A landscape with many valleys, sampled at points; each row gives a point and its height.
A ball rolls from a point to the lowest of its 2 nearest points, and stops where none of them is lower. Distance is the straight distance between rows; heights are no part of it.
sigol: [ 0.56  0.01  0.20 -0.53  0.63  0.93 -1.89  0.15 -1.35 -1.53 -0.03  0.91
  1.21 -1.24 -0.40  0.52  0.73  0.12 -1.21  1.32]  height 390
kesu: [ 1.65 -0.04 -0.56  0.32  0.92 -0.77  0.95 -2.54 -0.67  0.40  1.42 -0.13
 -1.33  1.10  1.46  0.03  0.25 -0.56  0.56 -0.93]  height 58
gup: [ 1.61  0.65 -2.56  0.66  0.14  0.72  0.28 -1.50 -0.98 -0.99  1.09 -0.76
 -1.10  0.60 -0.84  0.49 -2.14 -0.68  3.29  0.85]  height 709
sarob: [ 0.99 -1.12  1.89  0.18  0.76 -0.57 -0.46  1.44  0.10  0.03  0.44  1.16
 -0.55 -0.05 -0.08  1.02  0.80  0.26 -1.25  0.46]  height 478
Puv: [-0.76  1.12  0.21 -1.75 -0.48  0.48 -2.76 -1.54 -1.11 -3.36 -0.37 -1.13
  1.93 -1.27 -0.06 -2.14 -0.55 -0.83 -0.69  2.20]  height 305
liv: [-1.40  0.37  1.10 -0.69  0.20  0.52 -1.98 -0.04 -1.54 -4.81 -0.07 -1.50
  1.87 -1.91  0.62 -1.63  1.66  0.37 -0.56  2.11]  height 391
Zas: [-0.88  1.66 -0.49 -0.86 -1.12 -0.40 -0.63 -2.57 -1.09 -3.11 -0.07 -1.50
  1.78 -0.76  0.86 -2.64 -0.31 -0.04 -0.39  0.52]  height 229
libur: [-1.30  0.02  0.81  0.60  1.47  0.78 -1.24  1.04 -2.35 -4.16  0.18 -0.50
  1.48 -2.62  1.22 -0.04  2.92  1.28  0.27  1.23]  height 493
Piduf: [-3.15 -0.82  2.17  0.60 -2.72 -0.52  0.69  2.89  1.99 -0.53 -1.79 -1.14
  0.57  0.48  0.22 -0.79 -1.22  0.29 -0.18  1.07]  height 239
raso: [ 1.73  0.77  2.37  0.41  0.98 -1.83  0.33 -1.49  0.42 -0.53  1.12 -1.67
 -3.76  2.44  0.34 -1.32 -2.29 -0.60  1.37 -0.33]  height 614
zapu: [-0.15 -2.02  0.49  1.03 -0.22 -0.46  1.98  2.61  1.67  3.98 -0.30  2.06
 -0.71 -0.02  0.13  1.81  1.53  0.75 -0.63 -1.36]  height 607
Zadun: [ 0.51 -0.34  0.37 -1.74  1.42  1.10 -2.90 -0.71 -0.99  1.20 -1.19  1.08
  1.82 -1.41 -0.79 -0.49  1.57  0.13 -1.67  0.19]  height 471
Bik: [-1.17  1.48 -0.20  0.86 -0.95 -0.38  0.23 -0.86 -1.22 -4.43  0.78 -1.49
  1.13 -0.84  1.36 -0.88  0.41  1.32  0.67  0.11]  height 100
Nav: [ 1.21  0.38 -0.39  0.16 -0.84 -1.83  0.98 -2.06 -0.24 -2.83  2.14  0.47
  0.38  1.76  1.74 -0.62  0.14  0.48 -1.63 -0.93]  height 378
guz: [-2.44 -0.44 -1.44  1.58 -2.01 -0.32  2.42  2.30  0.92  2.46 -0.88  1.07
  1.39 -1.05  0.69  0.45  2.73  1.30 -0.11 -2.27]  height 542
korug: [ 0.15 -0.94 -1.40 -1.44  0.16  2.00 -2.11  1.04 -0.11  3.39 -1.84  1.57
  1.73 -1.09 -1.94  1.07  0.79  0.03 -0.62  0.08]  height 647
mamun: [ 0.70 -2.38  0.76 -0.94 -0.16  0.10 -0.51  2.39  2.59  4.21 -0.42  1.87
 -0.34  1.69 -1.58  2.07 -1.80 -0.76 -2.97 -0.22]  height 534
rar: [-2.43  0.75 -1.13  2.35 -0.99  0.20  1.58  1.96 -1.47 -3.49 -0.28 -0.29
  0.49 -2.07  1.06  0.69  1.94  1.45  1.34  0.06]  height 414
Rego: [-1.54 -0.33  1.04  1.85 -2.00 -1.87  2.70  2.15  0.82 -1.57  1.26  1.30
  0.83  0.21  0.91  0.07  2.09  2.00 -1.18 -1.24]  height 456
dap: [-0.46  0.08 -0.37  1.55 -2.41 -1.37  1.62  1.96  0.92 -2.24  0.74  1.11
  1.57  1.19  0.36  0.89  0.31  0.54 -1.51 -0.57]  height 404
zuv: [-1.73 -1.55  2.67  0.42 -0.58  0.39  0.08  2.98  1.97  3.75 -1.85 -0.99
 -1.40  0.33 -0.67 -0.04 -0.70 -0.36  0.57  1.21]  height 148
vivev: [ 1.27  1.02 -2.12 -2.54  1.09  1.59 -1.71 -3.36 -0.67  1.39 -0.41 -0.65
  1.03 -0.37 -0.93 -1.02 -0.97 -1.47  0.66  0.54]  height 556
kufi: [-1.41 -0.42 -1.57 -0.35 -0.86  1.49 -0.13  1.53  0.09  2.93 -2.25  1.01
  2.25 -1.70 -0.83  0.70  1.84  0.19 -0.24 -0.96]  height 615
vok: [ 0.61 -0.93 -0.74 -3.30  1.62  2.40 -3.19 -0.39  0.11  4.73 -2.11  1.21
  1.20 -1.28 -2.91  0.20  0.19 -0.95 -0.38  0.49]  height 669
mati: [ 3.64 -0.57  0.08 -1.14  2.67  0.60 -2.21 -1.16 -0.62 -0.81  1.74  1.55
 -0.63  1.22 -1.03  1.55 -2.03 -1.46 -1.49  1.10]  height 540
Tapok: [-0.67  0.72 -1.05  0.10 -0.82  0.95 -1.07  1.19 -1.09 -3.88 -0.54  0.37
  1.71 -1.39 -0.39  0.87 -0.15  0.02 -0.55  1.84]  height 269
nalo: [ 1.32  0.68  0.39 -0.03  0.51  0.01 -0.35 -0.56 -0.58 -1.48  0.47 -0.68
 -2.32  1.04 -1.05  0.48 -3.12 -0.83  1.87  1.15]  height 675
dev: [ 2.03  0.24 -0.25 -1.17  2.80 -0.09  0.13 -4.28 -0.80  1.60  1.87 -0.71
 -2.27  0.65  1.13 -1.56 -0.28 -0.98  0.84 -1.52]  height 228
Vivam: [ 1.54  1.11 -0.33 -2.98  2.03  1.75 -1.98 -2.51  0.07  2.08 -0.27 -1.56
 -0.88 -0.77 -1.83 -1.69 -1.86 -1.75  1.52  0.95]  height 610
fusut: [-1.06  0.94 -3.24 -0.35 -1.22  0.88  0.64 -0.62 -0.01  0.89 -1.64  0.34
  1.78 -0.36 -0.34  0.88 -0.35 -0.74  0.60  0.00]  height 640
gutip: [-1.11 -0.05  1.92  1.49 -2.17 -2.57  2.26  0.43  2.40  1.21 -0.02 -1.14
 -1.09  2.17  1.60 -1.46 -0.36  0.37 -0.37 -1.16]  height 553
suvif: [-1.17  0.13  0.48  1.02  1.16  0.67  0.04  0.89 -1.50 -1.15  0.08  0.29
  0.34 -2.17  0.93  0.09  3.53  1.36  0.89  0.22]  height 608
Pilof: [-3.35  0.46 -0.28  2.31 -2.26 -0.50  1.97  2.49  0.27 -2.48 -1.20 -1.47
  0.12 -1.12  0.56  0.24  0.93  1.14  2.54 -0.10]  height 277
sogap: [-3.33  0.06 -0.30  1.52 -3.36 -0.54  1.33  2.69  1.32 -1.73 -1.62 -0.96
  1.26  0.10  0.49  0.04 -0.05  0.05 -0.10 -0.05]  height 285
kubu: [ 0.19  0.39  0.39  0.66  1.64  0.79  0.30 -0.60 -0.84  1.21  0.00 -0.42
 -0.68 -1.49  0.70 -0.81  2.36  0.63  1.65 -0.60]  height 699
dogap: [ 2.07 -0.14 -1.96 -0.43  1.84  0.29  0.20 -1.96 -0.99  0.90  1.09  1.50
  0.04  0.10  0.20  1.28  1.19 -0.05 -0.06 -0.74]  height 238
pes: [-1.27 -1.53  1.89  1.32 -2.02 -1.66  2.08  2.25  3.16  2.40 -0.44 -0.02
 -0.48  1.50  0.75  0.00 -0.75  0.16 -0.80 -0.67]  height 546
Nabi: [-0.19 -0.14  3.28  1.39  1.22 -0.85  1.06  1.11  0.09  0.96  0.13 -0.93
 -2.72 -0.06  1.47 -1.07  2.02  0.77  1.44 -0.10]  height 339
fodom: [-2.23 -0.15 -1.52  0.98 -4.02 -0.77  1.12  2.75  0.96 -2.26 -1.19  0.43
  2.73  0.52  0.27  1.12 -0.58  0.34 -1.78 -0.51]  height 341
Maf: [ 0.00 -0.86  2.46  0.81  0.77 -0.06  0.73  1.41  1.79  4.19 -0.73 -1.15
 -3.04  1.20 -0.62  0.26 -0.73 -0.66  0.96 -0.41]  height 192
vekov: [-2.59 -0.66  2.43  0.31 -1.30 -0.20  0.10  2.51  1.51  1.02 -2.55 -2.37
 -0.81 -0.43 -0.32 -0.99 -1.06 -0.39  1.21  1.81]  height 199
simi: [ 2.95  0.13  0.97 -2.07  1.97  0.22 -1.26 -1.45 -0.08  0.78  1.28  0.21
 -2.00  1.49 -1.49  0.23 -3.81 -1.91 -0.79  0.50]  height 465
dofom: [ 1.10  0.76 -3.71 -1.08  0.19  1.15  0.13 -2.94 -0.83  1.33 -0.41  0.36
  1.16 -0.12 -0.35  0.34 -0.90 -0.99  1.06 -0.58]  height 601
Kabar: [-0.47  0.51  2.34  1.47  0.67 -0.89  1.57  0.48 -0.13 -0.06  1.24  0.36
 -0.90 -0.67  2.00 -1.11  3.37  1.82  0.47 -0.97]  height 464
Girek: [ 1.80  0.50 -0.29  0.59  3.15  0.86  0.11 -2.08 -2.09  0.89  1.32 -0.67
 -2.43 -0.70  0.58 -0.48  1.46  0.19  2.56 -0.38]  height 752
zazel: [-1.29  0.05 -3.79 -0.25 -2.58  1.00  0.56  0.82  0.71  1.43 -2.27  1.02
  3.20 -0.61 -1.61  1.43 -0.75  0.03 -0.86 -0.85]  height 665
Fak: [-0.77 -2.26  1.55  0.21 -1.87 -0.92  0.74  2.54  3.32  4.20 -0.81  1.10
  0.26  1.57 -0.48  1.07 -1.20  0.08 -2.76 -0.52]  height 541
dem: [ 0.66 -1.57  1.18 -0.64 -0.19 -0.23 -0.58  1.29  1.36  2.17 -0.16  1.02
 -0.47  1.32 -0.41  0.57 -0.85 -0.94 -1.98  0.26]  height 518
Gote: [-0.47  0.82  2.46  1.07 -0.55 -1.91  0.39 -0.57  0.69 -1.50  0.19 -2.33
 -2.26  1.82  1.17 -1.91 -1.38  0.47  1.63  0.20]  height 591
vapa: [-2.46 -0.41 -0.79  2.01 -2.80 -1.25  2.82  2.96  1.09 -0.51  0.12  1.58
  1.63 -1.03  1.30  0.60  2.81  2.09 -1.51 -2.62]  height 499
mugo: [ 2.43 -1.21  0.23  0.29  2.10  0.52 -0.35  0.72 -1.18 -0.46  1.86  1.95
 -0.97 -0.28 -0.01  2.10  0.95  0.14 -0.47  0.56]  height 547
Digav: [ 1.69  0.86 -1.17  0.33  2.06  0.52  0.43 -2.89 -0.98  0.30  1.44 -1.06
 -2.91  0.63 -0.19  0.17 -1.47 -0.47  2.99  0.01]  height 734
lav: [ 3.00 -0.42 -1.27 -0.44  1.90  1.12 -1.66 -0.22 -1.39 -1.15  1.28  2.35
  0.25  0.32 -0.99  2.25 -0.24 -0.05 -1.24  1.38]  height 597
Lir: [-1.65  0.52  1.39  1.50 -0.57 -1.29  0.07  1.10 -1.45 -6.05  1.00 -1.30
  0.12 -0.53  1.26 -0.81  1.04  1.97  1.25  1.01]  height 241
Vesim: [-0.97 -0.60 -2.16  0.38 -0.43  0.44  1.28  0.57  0.86  4.25 -1.75  1.28
  1.24 -0.62  0.30  0.95  2.47  0.35  0.01 -2.21]  height 578
vor: [ 1.38  0.45 -3.91 -0.84  0.04  0.52 -0.64 -1.94 -1.90 -2.28  1.41  1.48
  1.70 -0.40 -0.03  1.27 -0.63  0.08 -0.98  0.13]  height 438
Nuda: [ 1.96  0.73  0.54 -2.14  2.76  0.05 -0.54 -3.76 -0.15  2.65  1.18 -1.25
 -2.67  0.98 -1.14 -1.54 -1.81 -2.10  0.58 -1.15]  height 324
zogam: [ 1.40  1.20 -2.82 -2.45  0.29  1.22 -2.07 -3.32 -1.32 -1.18  0.60  0.67
  2.16 -1.07 -0.56 -0.32 -1.19 -0.67 -0.96  0.58]  height 496
ful: [ 2.52  0.47  1.69 -2.06  2.98 -0.60 -0.13 -2.42 -0.10  1.80  1.79 -1.44
 -3.88  2.30 -1.39 -0.75 -3.80 -2.53  0.15 -0.78]  height 394
mur: [-0.19  0.14 -1.14  2.46 -0.16 -0.04  1.33  1.22 -0.79 -2.91  1.21  0.79
  0.13 -0.31  0.54  1.26  0.84  1.48  0.76 -0.39]  height 522
gilut: [-0.61  0.65  1.12  1.39 -1.39 -1.88  1.71 -0.17  0.82 -1.69  0.29 -1.28
 -0.62  1.36  1.25 -0.75 -0.07  0.75  0.50 -0.45]  height 571
soko: [ 1.49  0.03  2.29 -0.32  1.66 -0.03 -0.71 -0.06  0.35  0.58  0.18 -1.49
 -3.79  1.41 -0.95 -0.41 -2.84 -1.40  1.61  1.14]  height 643
Sir: [ 0.29  0.53 -3.02 -0.07 -1.02  0.62 -0.69 -0.22 -0.96 -3.44  0.44  0.75
  2.40 -0.41 -0.51  1.94 -1.39 -0.05 -1.07  1.06]  height 375
peve: [ 0.33  1.40 -1.64 -0.59 -1.80 -0.73  0.56 -2.77 -0.21 -3.06  1.17 -0.86
  2.03  1.21  1.40 -1.20 -0.70  0.09 -0.93 -0.45]  height 310
tobom: [ 0.96 -0.02  0.60 -2.89  2.14  1.77 -3.04 -1.18 -0.01  3.12 -1.29 -0.35
  0.28 -0.70 -2.26 -0.86 -0.33 -1.90 -0.11  1.14]  height 661
Zug: [-0.32 -0.45  0.57 -1.79  0.10  0.05 -2.03 -0.45  0.06  1.67 -1.59  2.36
  2.68 -0.76 -0.28 -0.93  2.28  0.88 -3.57 -1.07]  height 523
Zer: [-0.72 -0.42  3.27  1.71 -0.18 -1.36  1.30  1.34  1.39  1.58 -0.19 -1.38
 -2.91  0.94  0.38 -0.74 -0.46  0.35  1.81 -0.39]  height 240

For each start below, name the point where the ball stops.
korug: zuv
Digav: sarob
kubu: Zas
gilut: sarob
lav: kesu

Call two points neighbours if one is among the 2 nearest of the other. Go from one point of each pair to the other, from neighbour to neighbour, staying as low as possible. Name the highest point that can't be avoided.
sarob, kesu: mugo
Tapok, Pilof: korug
Pilof, zuv: sogap
